Each row is a point on a tangle of strands that fork, close into loops and nearly touch. The rows are in no order.
Two points are linked if the straight distance between their rows is under 77.5.
K_452: [ 14   2  -6 -14   0  -3   6 -20   7   5  14  33 -17   8 -15  -1  16  12
  10   6  34  15   6 -10  -7  21 -13   0  -7   0 -24  32 -23  28]
K_573: [-12 -31  -8  20  -4   2  24 -30   0   2   6  22 -24  32  -5   6 -27 -12
 -18 -11 -19   6   0 -16   2  -1 -25 -22  14  19 -16 -25  18   4]
K_755: [ 14 -17   5  -2  -4 -41  29 -20   0  31  19  21 -13 -38   9 -17   2  24
  -8   5 -34   8   2 -23  11 -28  -4   5   9  28 -12  -3   1  -2]
K_200: [-15  22  19 -31  22   7  -9  -3  19 -41  -4  23  14   8  40  40 -18 -16
  -3 -16  32  -2 -19  34 -12  16   2 -25   7 -23  -6   3  37   1]
K_156: [ 21   5 -21   5   0 -42   8  24 -14  -2  21  18 -49   2  -5  -7  44  -8
  -6  11   4   2 -18 -13 -21 -13 -14 -21  -3   4   3  -6 -20  11]
K_172: [  6  -9   0  31 -24 -11  20   5  -2  13   6  15  13 -10   1 -12  38  22
 -13  -5 -36  18 -12 -10  19   5  16   0 -25   1 -12  15  -2 -19]
K_851: [ 29 -21   1   7 -21  -8  10  25  17   5  -4   6 -37  19 -34  -5  10  -8
 -10 -13 -11  -4  -5  -7   2 -10  -6   3 -15  17   9   9  10 -25]
K_446: [ 20  10  11 -24   5 -32  -3   2 -19  25  -5  -4  -2 -24   2   2 -17  14
  -5 -13 -29  25 -35  21   9 -18  20  27  -8 -13  29  -5   8 -19]
K_633: [ 21 -25 -13  17 -10 -12  -5  19  34   0 -23   2  -8  11  -5  -8  16  -7
  -9   5 -21 -16   4  -8   3  -6  -9  -5  -1  13  19  -4   5 -22]
K_256: [ 11  14  -3 -28 -10 -24  10 -10 -11  13  17  -8 -62  -3  -5  -8  17  32
  22   6  26 -25   2  -3 -15  -7 -27  13   0 -11  10  24 -15  13]
K_160: [ -9 -36 -12  29  -1  26   3 -13  -1 -20   9  17  14  25  -9  -9 -13 -22
 -17  -3  -9  18  10 -31   0   3 -15 -10 -20  -8  14  -9  26 -25]
K_588: [-10 -28  -1  24  21  20   6  -6  -6 -33   4  21   8  31   5  16 -30 -31
  -5  -2   8   0  23 -28  -2   0  -6 -14 -34 -16   8  -9  45 -14]
K_951: [ -2  -5 -21  -2  10  11 -11   7  11  -7   5  17  -6  -6 -17  -5  32   1
   0  20  24   8  18 -20 -18   6   3   2  -2   3  -9  29 -25  11]
K_941: [  6  17  -6  31  25 -13 -10   0  10  14 -22 -19  37 -10  11   5   6   1
   0  -9 -26  12 -20  10  23  -8  42   3  -1   2  22 -19 -10   3]
K_731: [ 30  -6  15  -2 -23 -43  32 -11   2  -1  -6  37 -31  13  -3   5  21  10
  -1   1 -13  12  -3 -30  -4 -34 -32 -27  -5  21 -23  -4 -47  11]
K_296: [ -2 -22 -14   6   4 -21  18 -21  -4  16  16  30 -10  27   1 -12 -17 -13
   4 -11  -9   0  -5  -6  16   3 -18  -9  10  11  -4 -15  12  14]
K_759: [-10  12 -17  -5  14  -3 -23  23 -31  26  36 -13  17   5 -11 -23 -28 -15
  16  -2  27   7   4  16  12  -5  15   3  -4 -28   2   9   7   7]
K_134: [  8 -12  -4  13  -3   8  40 -30   9   8  29  33 -27  38 -25   3 -24  -1
 -28 -11   1  -4  14 -13 -12   4 -43 -12 -14  10 -24  14  -7 -10]
K_293: [-15   3  -9  -6  -4   1  -1 -10  -3   8  18 -13  13  -6  -2 -11  16  12
  12   9  -2 -10   0  -1  13   6  14   3  22   4  -9  -5 -14  33]
K_523: [ 32 -10   9  12  15   1  24   2   0   9   7  29  -7  -6 -19   2  -6 -13
 -17 -19 -26  14 -12  -8  23 -18   8  16 -27   8  16   8  33 -43]
K_157: [ -5 -24  12 -25  21   3   0 -30  21 -29 -19  34 -17 -10  16   4 -26 -12
 -18  -6   8  21  10 -16   0   3 -26  25  -3  18   2 -20  -5 -10]
K_993: [ 14  -2  -7  -1  11   6 -26  16 -14 -13   1 -10  37  13   1   6 -29 -26
  -3 -12   5  11  -3   9   1  -5   7   8 -30 -25  12  -7  21 -22]
K_306: [-23  18  14  18  10  30 -20  34  14  -2 -33 -30  -3  -5   5   7  27 -14
  10  24  18   4  16  -7 -14  11  28 -22   2  11   0  13 -31  27]
K_7: [-16 -14  17  -1 -23  10  -2   2  -8 -18 -20   4 -39  10   3  14   4   2
   9   9  11   2 -10  17 -37  -4   2  10 -11  10  -5   6 -15   0]
K_297: [ 13   4  11  -6 -39  -9  -6  11   5   2 -22  19 -51  30   1  12   1   7
  17  -8  11   8  -8  -3 -22 -11 -14  14 -14   1  -4   2 -18  -3]
K_926: [-11 -12   3 -44   2 -18 -32 -10  -3  13 -11   0 -30 -13  25   5  -1  18
   7  10   3  -9  -3  -7  -3   2 -18  -4  27   6  -5 -25 -15  27]
K_300: [ 17  29   8 -23  32   2 -22  -2  13  11 -29 -15  24 -17  19  13  -2   8
   0  -9  15 -15  11  25  -9  14  12  -5  33 -13  13  -2   1  20]
K_410: [ 20 -17   5  24   1  14  19  26 -12   5   8  14  -1  -7 -27 -15  12 -13
  -3 -15 -31  19 -13 -21  20   2  23   6 -30  -6   2  25  29 -56]
K_225: [ 11 -13  17 -28   8   7  -2 -24  27 -29 -23   8  -1 -21  -2   3   6   9
 -10   2  -3  16  12 -15   3  -1  -6  27   2  26  -6 -18  -4  -9]
K_192: [ 13  18  24   4  -8   2  19 -18  -1  -8  -3  13   4  -4  -4   0 -24  10
   4 -17 -24  14   4   5   5 -16   3  39 -15  -8  16  -5   1  -7]
K_595: [-12  17 -17  -5   4 -21 -25  10 -47  17  37 -11  22   0   1 -24 -24  -5
   4   4   5   1 -23  20   3 -14  14   4   2 -20   7  -9 -13  10]
K_960: [ 27 -29  13  11 -21 -48  33  -8  13  20  13  28 -17 -12   8 -18  27  15
 -15  -7 -32  20   2 -24  31 -10  -4 -18  -5  34 -22  -7 -19  -6]
K_41: [ 12  19  10  -3  30 -32 -19  14  -9  33  -5 -10  -8 -42   6   3  23  14
   8  -4 -33  24 -35  -6  17  -9  31  19   3   0  20  -9 -26  11]
K_874: [-25  -1 -22  -5  29   1  11 -12   7 -21  -2 -11  48 -17  -2  13 -15 -21
  -3  11  15  -8   8  -2  11   3  -1  -8  15   5   4  -4  17   9]
K_525: [ -8   2  -7 -17 -23 -15   8 -11  -8  16  11   4   0   5  32  -3 -22   6
   9 -23  11  -3  -6  25  15  23 -12   5  38  -9 -18 -14  17  21]
K_638: [  6  -6  26 -12  20  20 -18 -21  35 -15 -45   3  -4 -11  19  12   6  12
  -8   0  18   1  32 -11   6  10  -5  14  -3  24  -3  -5   9   2]
K_704: [-22  19  -2 -11  27  -4   8 -23  -1 -23  -1  -8  59 -13  18  46 -12 -19
   7   2  21 -13  -5  11  13  11   3 -20  17  -4   8 -18  20  17]
K_403: [ -2   1  15 -30  22  12  24 -38   0 -23  14  15  -6   1  -1  19 -42 -10
   0 -16  17  -1  13 -16  14  14 -34  14   5  -3  -5   0  35  -9]
K_744: [-10  -4 -26  14   3  31  -7  30   3  -9  -2  -5  19  -2 -35 -12   0 -30
  13  14   2  -4   3  -6 -10   0  16  -7  -7  -4  24  21   6 -14]
K_270: [ 13 -11  -1 -10  12 -11  -2 -12   7   1 -12   8 -31   8  -8  12   6   3
  12   5 -20 -11   0   1  -1  -4  -5  -4  17  28   5 -12   5  23]
K_303: [  9   1  -1   5  -9 -32  -7  18  -9   6  -8  10 -64  25   1  11  35  -1
  13  -3  12   5 -16   6 -24 -21 -14  -9 -10  -2   1   8 -26  19]
K_169: [-32 -28 -18  27 -39  25   1  -1 -10  -8   2 -11  15  51  22  -7 -10   6
  22   6   7   4   2  -1  -7  15  -5 -34  -2  -8  -8   3   1   7]
K_193: [  6 -16  -1  24   8  15 -10 -14  -2  -6   2  21  22   2 -10 -10  -3  -7
 -22 -11 -14  20  -3 -16   9  -1  -7  13 -20  -6  -3 -19  -4 -21]
K_725: [-13 -23  15 -21   4   3 -18 -29  -7 -23 -14  34 -11   6  21  16 -46  -5
   5  -7  13  23   1  -1  -9  10 -15  12   0   0   1 -31   4  -2]
K_773: [-20 -39 -15   1 -13  17  31 -18   2 -11  16  14 -12  39  -8  13  -8 -16
  -9  -7  -8   8  14  -1   0  27 -31 -33  -5  30 -18  -2  11  15]
K_81: [ -3  -7  -9 -25  20  -6 -45  14  15   8 -23   7 -30  -5  29  17   2   4
  -2  13  16  -7   1  10 -26   3  -7   3  18  17   7 -13 -10  12]
K_78: [ 18   5  10  15 -12   0 -14 -20  -2   5  -6  22  14  -8  -6  -1   0  12
  -7 -12  -7  19 -14  -7   8  -5   5  37 -12 -15  -4 -14 -24 -11]
K_908: [ 11   7  27  12 -14  14   8  -2  16 -14 -18  16 -15  11  -5   1  -5   6
   2 -20  -8   7  15   4   1   7  -2  29 -14  -3   9 -14  21 -18]
K_785: [-21  25   8 -20  -1  -6   1  22 -15 -15   5 -30 -30  -9  -2  -7  30  28
  24  13  29 -14   8  -1 -14   7  11   4   1  -2  -1  11 -14  26]
K_591: [ 13   0   8 -17   7  38   5   4  26 -15 -15  -8  -8   3 -10  15 -10   2
  -6   9  -1 -23  11  26 -30   7  -5  17   2  16   7  10  19 -19]
K_326: [  0   6   5 -31  25  30   4  -6  11  -4  -8  -9 -26   3 -22  20   1  -7
  31  10   8 -29  13  15 -20   6   3   5  21  19  13  18   8   3]
K_329: [ 14  11  24  -2 -17   5 -21  21  20  -9 -30   6  14  19  28  -6 -24   1
 -27 -26  -3  14  -2  20 -11   0  -1   2 -22 -34   9 -18  29 -38]
K_916: [-25  32  31 -11   3  20  -2  16 -22  -2   3 -41 -14 -16   6   8  28  26
  12  14  13 -26  22  10  -3  11  19 -16  28  15  -2  12  -6  30]
K_12: [  6   7 -12 -18  10  -3  -4  -3 -39  14  46   1  -5   9 -20 -19 -29 -13
  22  -7  18  -3  -2   1   4   4   0  16  -5 -17 -11  19  15   6]
K_758: [-29   9   7 -12  16  15 -12  -2   9 -12  -7 -17  36  -6  33  39  -8 -20
  15  -2  11  -6 -17  30  -5  16  16 -37  40   2   2 -15   9  15]
K_834: [ -1  15  10  32 -11  29  -1  11   6 -19  -8 -30   9  -4 -25   6  21   2
  -2   7  -7   6 -18  -3  -4  -7  25  15 -12  -9   0   7 -31 -22]
K_540: [-25  -2 -12  29 -27  14 -11  20  12  -5 -21 -19   5  27   5  -1   9 -10
  16   2   2   5 -19   6  -9  19  29 -10  -8 -16   9   1 -14  13]
K_625: [ -2   8  23 -20  21  10   9 -25 -13 -25  15  19  17  12  16  32 -48 -14
  -3 -14  15  -4   0   1  -1   1 -13  11  -4 -20  -2 -17  54   6]
K_23: [-12  27 -12  30  12 -14 -10   8  -3  21  15 -19  41 -19 -12  -5  -1  -3
   6   9 -17  10 -19  17  12  -4  23  -9   1  -3  25 -19 -18   4]
K_145: [-16  17  30 -17  19  11  10 -26  -7 -24  20  28   6   8  45  47 -29 -14
   1 -16  25  -4 -11  12  -6  10  -8 -18   8 -19  -7 -19  54  -5]
K_77: [-37   3  14  -1   8  28 -14  -7   4  -3  -2 -32  26 -17  13  31  -8   5
  16  31  22  -8  -3  20 -14   9  16 -22   5  15  -8  -5 -30 -11]
K_79: [ -5  -6  -8 -27  22  19  16 -24  -3 -12  20   8 -21  17 -31  18 -12 -22
  19   1  14 -22  -2   5 -13   9  -6   6  11  17   8  11  23  -5]
K_73: [ 10   5 -13  24  17 -24   7  -6 -21  35  14  23 -13  -7   5 -11  29  25
   4   4  -5 -11  10  -5   8  -5   4  -7  17  13 -16  16 -12  28]
K_24: [-18  16  -8  -6  -9  27   1  20  -7 -12  14 -34  21 -12 -30  -5 -12 -20
   9  12  19 -23   1  20 -17  -4  15   9  -8  -9  13  12   2  -8]
K_715: [ 21   3  27   9 -39  -5  15  15  18   0 -18   9 -33   8 -10  -2 -12   4
  -6 -17 -19  -4   2   4  -9  -7 -10  30 -18   8   0   7  13 -37]
K_519: [-15  24   5 -30 -12  18   1  27  -6 -22   6 -34 -16  -6 -11   0  -2  13
  16   5  23 -18   1  25 -30   1   9  11   2  -9  10  18  -5   8]
K_586: [  6 -17  12  -3  22  15 -19  -3  26   0 -34  -1 -10  -5  15  20  13   1
 -12   1  21 -16  32  -1  -6  18   0 -16  17  36  -3  11  16   9]
K_137: [  4   7 -32  22  -9  -9 -13  44 -17  12  22  18   5 -16 -18 -18  36  -7
 -12  11  -8   5 -16 -19  -6  -4   0  -4 -13 -27   5  22 -19 -21]
K_732: [  7 -17 -23  16 -14 -14   5   4  22  40  10  12  -5  14  12 -20   5  23
 -21   4  -2 -19  15  -2   7   6 -23   2  -3  -7   7  31  -6 -15]
K_359: [-15  -4 -35  16   2   7  29 -23 -20  32  35  -1  -8  -1  -3   4  17   9
 -20   0  -3 -32  17   3 -11   3 -18  -1  33   2 -37  24 -10  19]
K_116: [-26  13   2  31 -28  23  -6  34  -8  -9   6 -29  12  -4 -35   0  15 -17
  30  21   9   6 -23  -3   6  -5  19  -7 -19 -16  -2   8 -33 -22]
K_409: [ 12 -21  -3  -8  17  17   1 -16  21 -22  -3  13  -2 -17 -22   2  28  -1
  -5  17   4  12  17 -20 -17  10 -12  10  -5  33 -16  13 -19  -6]
K_697: [ -9 -21   0  37 -31   3  26  -5 -11   4  22  -4  23   7  -1 -28  -1  11
 -14 -12 -34   6  -8  -9  25  -1  20   6 -22  -7  -7   4  13 -14]
K_913: [ 13  -3  17  -6   2 -14 -20 -16 -11  13 -32   7 -34  -2  -3  -2  22  11
   6  14 -22   5   7 -30   9 -20  -3 -16  15  25   0 -24 -12  33]
K_779: [-33   3   0 -26  -8   4  -1  -8 -36   0  37 -39  23  -2   8   3 -40  -5
 -12   1  14 -11 -12  17  -5  17 -10  -6  13 -12 -14  -8  -2   4]
K_513: [  3   7  -4  14  14 -13   1  -8   8   9 -14 -17  40 -25  24  -8  10  25
 -11   1 -20  -8   8  12  29  -7  21  -2   5  10   5 -14   0  13]
K_829: [ 19  26  12  -2   5 -11 -14  -5  26  22 -28  -5  17  -9  34  -1  -6  19
  -9 -24  -6   0   3  36  -6   0   8   6  11 -12   4  -5   9   2]
K_84: [ 12   1   2  -1   8 -28   3 -27 -19  43   9  22 -24 -23  20  -4  18  34
   3  11 -22  -9   8  -7   9 -30   4   2  21  15 -10  -4 -15  24]
K_524: [ -2  -4  22  -6  10   9 -29   1  -7  -3 -48 -22 -20 -10  10   7  17  -1
   2  22 -11   0  12 -13  -6  -7  18 -20  20  35  -7 -15   2  35]
K_441: [ 30   9  -5 -13   2 -23  30 -24  -7   1  27  33 -28  -6  -6 -13  37   4
   1  14  24  12   0 -23  -8  -7 -23   3 -11 -10 -21  24 -41  16]
K_236: [ -2 -19 -16   4  31   7  24 -14 -11 -29  14  15  19  15 -21  15 -33 -40
  -3   5   6  -1   8 -23  17   1  -5  -6 -14   4  -4   5  47   0]
K_967: [-40  17  10  14  12  31  -5   7  12  -9  -9 -24  26  -7  24  35  -5 -22
  24  18  21 -24   9  28 -14  21  24 -42  23   4   4  -4  -8   3]
K_353: [-19   2 -21  35   0  16  -4  26  14 -10 -19 -21  32   3 -16  -9   2 -30
  27   9  -6  -9   1 -10  12  -1  11 -32  -6 -21  33  21   1  -6]
K_213: [ -3  16 -35  -1  -2 -18 -11  39 -24  17  39   1   5 -26 -14 -26  14 -13
 -30  13  -4  -3  -9  -3  -7 -16  -3   6  -2 -14  11  -3  -8 -14]
K_288: [-35 -44 -27   2 -18  10   8   6  -2   0   2   4  -2  40   9   8  -1  -9
  -4   9   1   2   7  -1  -7  37 -18 -42   5   5  -3   8   6  16]
K_312: [ 22  -4   1  24 -18   4  -9  29  33  15 -46 -10 -11   6  23  -8  21  17
 -10  -2 -36  -8   8   2  -6 -12   0   0  -4   1   8   2   8 -14]
K_76: [-17   4  35 -11  -4  14 -20   7 -17  -7 -29 -28 -20  -7  16  13  21  15
  13  15  13 -10  18  -7   5  20  26 -26  30  27  -6   6  -1  45]
K_859: [-16  12  -4  15   4   0  28 -20   2  -4  29 -26  34 -20 -19 -17   0  -2
  16   3  -5 -13   1   1  35  -6  23   2  12   7 -14   0   2  17]
K_516: [  7   7  -1  -6  -7 -15  -3 -16 -14  20 -10  14 -54  10   6   6  34  20
  22  11  16 -12   8  -6 -15 -18 -19  -8  -3 -10  -7   9 -29  26]
K_646: [ -8  13 -34  23   7 -22  14   8 -22  34  29   9 -13  -1   1 -11  38   9
  -3   3  14 -21  18  10 -19  -5  -4 -14   3 -15  -2  14 -15  20]
K_684: [ -2  -6  -7  21  -6  11 -29  17  16   2 -42  -7 -13  13   4   6  27  -7
   9  12   1  16   2  -1 -10  15  20  -5 -10  10  -2   9 -28  30]
K_551: [  5  -1  -6 -13  16  15  -9  11  23 -15 -31 -13  11  -5   2  19  -1 -11
  -2   4   3 -12  -2  22 -24  -2   3   3   6   9  17  -7  18  -6]
K_141: [ 29  -8  13  -4 -19 -46  26 -11   6  18   2  22 -22   7   4  -7  20  13
 -19  -8 -18   5  19 -26  20 -24 -18 -32  -2  34 -29  -2 -23  19]
K_500: [  4 -30  -5  25 -14 -13  11  16   6  25  -2  24   8 -16   4 -25  31  17
 -17 -11 -20  26  -5 -15  23   6   4  12 -10  -9  16  16   8 -43]
K_64: [ -9 -26 -11  -1  -1   5 -20 -10 -24 -11   4  10  -2  17  12  -7 -35 -17
  -1  -4  19  17  -4   3  -4   6 -14   5   1  -6 -21 -17   9   2]
K_902: [ -6  22  -9 -14  27   2 -12  12   5  -3  -8 -25  10 -14  18   4   5   9
  18  -6   7 -24  14  17   7   7  18  -9  30   2  12 -15  25  31]
K_918: [ 12   3 -24 -11  19 -18 -20  25 -15  16  27   4 -16  -8 -31 -13   7  -6
 -12  12  -6  -6 -13  12 -15 -20   0  23  -3  -5  15   3  -3 -14]
K_360: [ 30   1  10 -19  16 -20   7  -5  -9  16   0  16 -15 -23 -19  -1 -10   0
   1 -12 -34  23 -32   4  20 -21  21  28 -14   8  16  13  23 -30]
K_176: [-16   9   9 -25  21  20 -10   5  12 -36 -27   4  15   4  26  25 -21 -15
  -8  -7  23   2  -8  35 -20   0  14 -14  -5 -12   8  -7  20  -6]
K_937: [  0  -9   2   7 -11   9   6   2 -17 -25  13 -11  10  20 -29 -14 -11 -19
  14 -10  11  13  -4  -2  16   9   7  10 -18  -7  -2   0  12  -1]
K_745: [ 11  -9 -18  -3  25 -14   0 -32   9  19   1  22 -22  20 -11  15  -1  -8
  21  -9   5 -11  -7  -2   1  13  -7  -7  27  14  10  -3  -1  18]
K_695: [ 16  -8  -7   8  -4 -16   8  -2  -8 -11  22  24  -5  -1 -21 -21  14  -7
   7   3 -21  20 -21 -17  19  -3   7   9   4  15 -13  -4  -9   4]
K_998: [ 11 -11   4  18   9  15   8  -7  18 -22 -15  22  -6  32   3   7 -19 -20
   4 -14  16  -1   9   3   0  13  -3   5 -20 -12   8   1  38 -18]
K_665: [ -3  -3 -22 -12  15  11 -17  19 -14 -14   0 -28  40   0  -3  -5 -26 -30
 -18  11   6  -6  14   4  -4 -10   0 -12 -18 -13  20   3  29 -32]
K_113: [ 12   0  20   5 -19   0  13 -13 -24 -25  21   8  17 -13 -21 -20  39  -2
   7   3 -14  24 -27 -34  18  -5  18  10  -3  -5 -26   0 -34   9]
K_611: [ -9  -3 -27   0   0 -16  12   5 -24  -4  27  -2 -27   3   2   2  33  -9
  -8  13  20  -6  -2  -5 -30  -2 -14 -12   2  -3 -17   1 -19  18]
K_583: [  6  23   8  11   6  13 -12  30  -3 -14 -12 -13  -4 -29 -34   7  47  -3
  -4   1  -1  10 -23 -12  -3  -8  15  26  -6 -18  -3   9 -37 -28]
K_366: [-19  13  10 -24 -17  -1   1  -7 -12   8  13 -31  24   4  26  -3 -32  11
  -6 -16   9  -1 -20  42   9   9  -4  -9  18 -16 -11 -24   4  17]
K_877: [-18   1 -10  -7   1  12   5 -23 -19  -2  18 -19  38   0   7  -3 -49   0
 -41  -9   2   3  -3  14  -1   5 -19   7   6 -18 -22  -8  16 -14]
K_722: [  8  10  11 -42  -4 -20 -28 -22  14  21 -32   9 -26 -18  19  -3 -11  26
  28   2 -19  -5  -4 -28  24  -4 -16   4  15   1   2 -24  -8  25]
K_576: [ 22  23  21 -41   0 -34 -25   2  26  21 -46  -1 -12 -24  31  -9  -3  20
  19  -3 -21  15   9  -6  20 -15  -7  17  18  -3  16 -10  -9  10]
K_786: [ 13 -18 -20  17   0  -8   4  13  16  38  14  20  14  -5   6 -28   0   7
 -28  -2 -13   3  -1  -9  18   4  -8   6 -14  -9  21  24  21 -48]
K_989: [  2   6 -29  11 -14 -16   5   7   0  37  18   7 -11   6   5 -17  18  22
  -4  -2  20 -29  12  21  -5   6  -8  18  10 -15  -1  31  -5   8]
K_990: [-12 -18  16  39 -33   9  20 -16 -14 -13  30   6   4  17  -2 -22 -13  14
 -20 -11 -20  19  -3 -20  17   4   0  15 -30 -15 -25 -16  -2   0]
K_965: [  3 -23   8  12 -27  -6   5 -11  15   2 -24   8  10  -2   9 -11  31  30
 -30   8  -1  13  38 -29  10  11 -25 -17 -11  17 -26   7 -15  19]
K_396: [-16  -1   6   7 -11  21  13  -6  26 -27  -9 -48  59   3  11   2  -5  -2
  -5  28  -4  -9   1   6  12  -5   4 -20  -2   0  11 -19  -1 -23]
K_233: [ -3  -1  -7   5   3 -15   0  -3 -18   5  15   1   4  -1  -6 -25   6  -6
  25  -7 -18  12 -23  -2  23 -13  27  10  11   0   5  -7  -4  25]
K_412: [  6  -4   1 -11  42   9 -38  12  15  14 -27   4 -15 -10   1  11  15  -2
  -7  22  18 -12  19  -6 -16  -1  -5  -1  24  27   4   8 -11   9]
K_292: [  5 -10   4 -31  -3  11  -1 -10 -20   0  22   3 -31  26 -23  -6 -30 -10
  22  -3  28  -5   6  -3  -7  10 -12  16   3   0 -11  20  14  -4]
K_662: [-16  -7 -22  -5  15  11  -1   4  -4 -21   0 -26  62 -12 -15   5 -29 -32
  -4   6  17 -16   5  10   2 -16  -8 -28  -4 -11  17  -2  16  -7]
K_444: [ 27  10  11   2   3  -9 -23  18   2   1 -11   2  17  13  18 -10 -32  -1
 -10 -22  10  10   7  18   8  -6  -3   8 -31 -35   9   6  40 -33]
K_661: [  5 -16  -4  32 -21   5   9 -12  13   5  -9  13  13   1   6 -12  28  18
 -10  -4 -20  13  21 -24   9  11   1   0 -14  11 -12   4 -14  11]
K_976: [  8  20  22   5  -8   0  -5   3  42  -1 -39  17  22   5  41  -5 -10  13
 -19 -23 -14 -10   6  32 -11  -1  -7  -5  -9 -23   9 -20  28 -19]
K_131: [  1  17  -3  -9  26  22   0  15  16 -10 -21 -27  18 -25 -14  17  10  -9
   6   4  -9 -27  23  10  -4  -5  23  -7  22  11  19 -15  17  15]
K_319: [ -1  22  14   9  -2  27  12  -1  17 -14  -9 -34  53   2   6  -6  -9  -1
  -5  -8   8 -18   4  26  10  -1  15  -8  -6 -12   2  -5  14 -19]
K_69: [  0  14  -1 -29  -7 -19   3  28 -15 -15  21  -7 -50   3 -19 -14  21   8
  21   8  21 -14  -3  -4 -16 -10 -15  17  -7  -7   9   3 -10  11]
K_393: [ 25  15   1 -12  -2 -20 -17  42   6   0 -22 -27  -4  -4   7  -5 -12 -10
 -14 -15 -22   6 -24  34 -11  -1   2   1  -7 -17  30 -11  14 -26]
K_58: [  0   7  -8  16   4  12 -23  39 -15  -9   4   5  18 -16 -28  -6  34 -15
 -11   8   0   8 -20 -29  -4   3   4  12  -3 -26  -2  16 -31 -31]
K_669: [-25  19  -4  42 -15  20  -1  38  14   6  -6 -31  30 -10 -28  -5   9 -16
  42  27   6   6  -5  -8  12   0   3 -23  -7 -14  21  14 -30 -11]
K_221: [  3  -9 -28  18   3  11  32 -21   0  27  40  26  -1  18 -12   3   0   9
 -29  -3  -2 -13  24  -7  -4  20 -26  -7   3   8 -29  31  -3  -5]
K_517: [-16 -15 -20  31 -27  27  -8   4   1   2   3  -6  16  28   3  -1   5   2
   9   8   9 -13   1  10 -14  12   8 -15  -1  -6   4  15  -9  -3]
K_327: [ 31  21  19 -21  13 -33 -22   4   8  16 -29  -2 -27 -30  15   3  20   6
  12  -7 -26  25 -21 -14  27  -1  18  26   3  -1  11  -8 -12  12]
K_738: [ -2 -20  16   1 -43  10  14  -8 -23 -18  19   0   0  28 -13 -22 -12   5
   9 -12   4  22   1  -8  10  13  -4  12 -27   0 -32   8  11   4]
K_555: [ 14   0  19 -18 -20 -26  11 -18  25   7  -8   8 -14  -5  15   4 -34  18
  -2 -15  -7  -2  14 -10   5 -13 -21  24  12  17  -5 -23  -1  -6]
K_542: [-30 -16  -5   2   4  16   4 -25 -26  -3  27   1   2  12   8   2 -66  -7
 -28 -12  14  12   1  -2   6   8 -24  10   4 -13 -35 -12  18 -10]
K_831: [ 31  23   7 -32  -3 -30 -23  15 -23   7  -7 -15   5 -15   1  -1 -23   2
 -13 -18 -16  13 -14  31 -11  -9   8  18 -13 -20  28   1  -5 -22]
K_612: [  2   8  -7  12 -21   2  36  10 -16 -21  42  -4  16 -19 -27 -28  33  -9
   9  18   2  13 -10 -21   9   2  19  -2  -9  -2 -29  11 -25  15]
K_719: [  2   2  24 -32   2   1  24 -37  19  -9   3  14 -19  -3   4  12 -49   6
  -8 -17  -1 -17  18 -11  -2  -1 -37  16  17   9  -2 -12  12 -23]
K_522: [  4  24   6   7  13 -27 -16  12 -23  18  16 -18  20 -26 -14  -4  16  13
  -3  10 -26  21 -30  11   6 -14  23   7  -7  -8  24 -17 -30   7]
K_94: [  1  -8   9 -20 -25 -18  -5 -17  13  -4  -5  18 -41  13  -6   8 -14  11
   6  -6   5   6   7 -14 -13 -14 -26  22  -5  20  -1  -7 -18 -10]
K_710: [ -2  32   6  -4  12   8  30 -13  -1  -6  12 -31  53  -4 -15   1 -17   6
  16   0   1 -17  -3  19  19  -1  28  -7   0  -2   9  -1  12   3]
K_865: [-33 -10 -22  24  -5  14   9 -10 -11  20  28 -16  22 -11   1  -4   4   2
  -3  15   9 -23   7  -9  -1   7  -5  -9  27   3 -22   5 -16  26]
K_565: [-21  -1  13  -8  -8  32  -8 -11  -1 -15  -7 -13   5  -4  10  19  -7  15
   0   9  16  -5  -4  20 -28  -5   8  10  -3  16  -8  -8 -21   1]
K_872: [ 10   4  -4  10 -18   1 -17  48  26   0 -23 -32 -17   2  12 -10   4   1
  -2  -2 -10  -7 -11  17 -16  -1   6   2   1 -22  15   2   9 -15]

How many points has the smallest loop of links through each point below? Write none if it is on no loop.
K_145 => 27
K_998 => 7
K_522 => none
K_517 => none

A fork is a point with three links, a tip a point with one. Leave the first point through the second and follow the links. Name the first fork or tip that comes.
K_169, K_288 => K_785
K_297, K_7 => K_551
K_296, K_573 => K_306
K_638, K_586 => K_513
K_329, K_444 => K_297
K_523, K_360 => K_908

Name the points in between on the shortest way along the links from the first point to the second, in order.
K_745, K_84 => K_270 > K_913 > K_524 > K_76 > K_916 > K_785 > K_69 > K_256 > K_516 > K_303 > K_156 > K_611 > K_646 > K_73
K_160, K_831 => K_588 > K_998 > K_908 > K_715 > K_851 > K_633 > K_312 > K_872 > K_393
K_137, K_738 => K_58 > K_583 > K_834 > K_116 > K_669 > K_353 > K_744 > K_24 > K_519 > K_785 > K_69 > K_256 > K_516 > K_303 > K_156 > K_611 > K_646 > K_989 > K_732 > K_786 > K_500 > K_172 > K_697 > K_990
K_522, K_725 => K_41 > K_327 > K_576 > K_722 > K_926 > K_81 > K_412 > K_586 > K_638 > K_225 > K_157
K_697, K_444 => K_172 > K_500 > K_786 > K_732 > K_989 > K_646 > K_611 > K_156 > K_303 > K_297 > K_7 > K_565 > K_77 > K_967 > K_758 > K_704 > K_874 > K_662 > K_665 > K_993
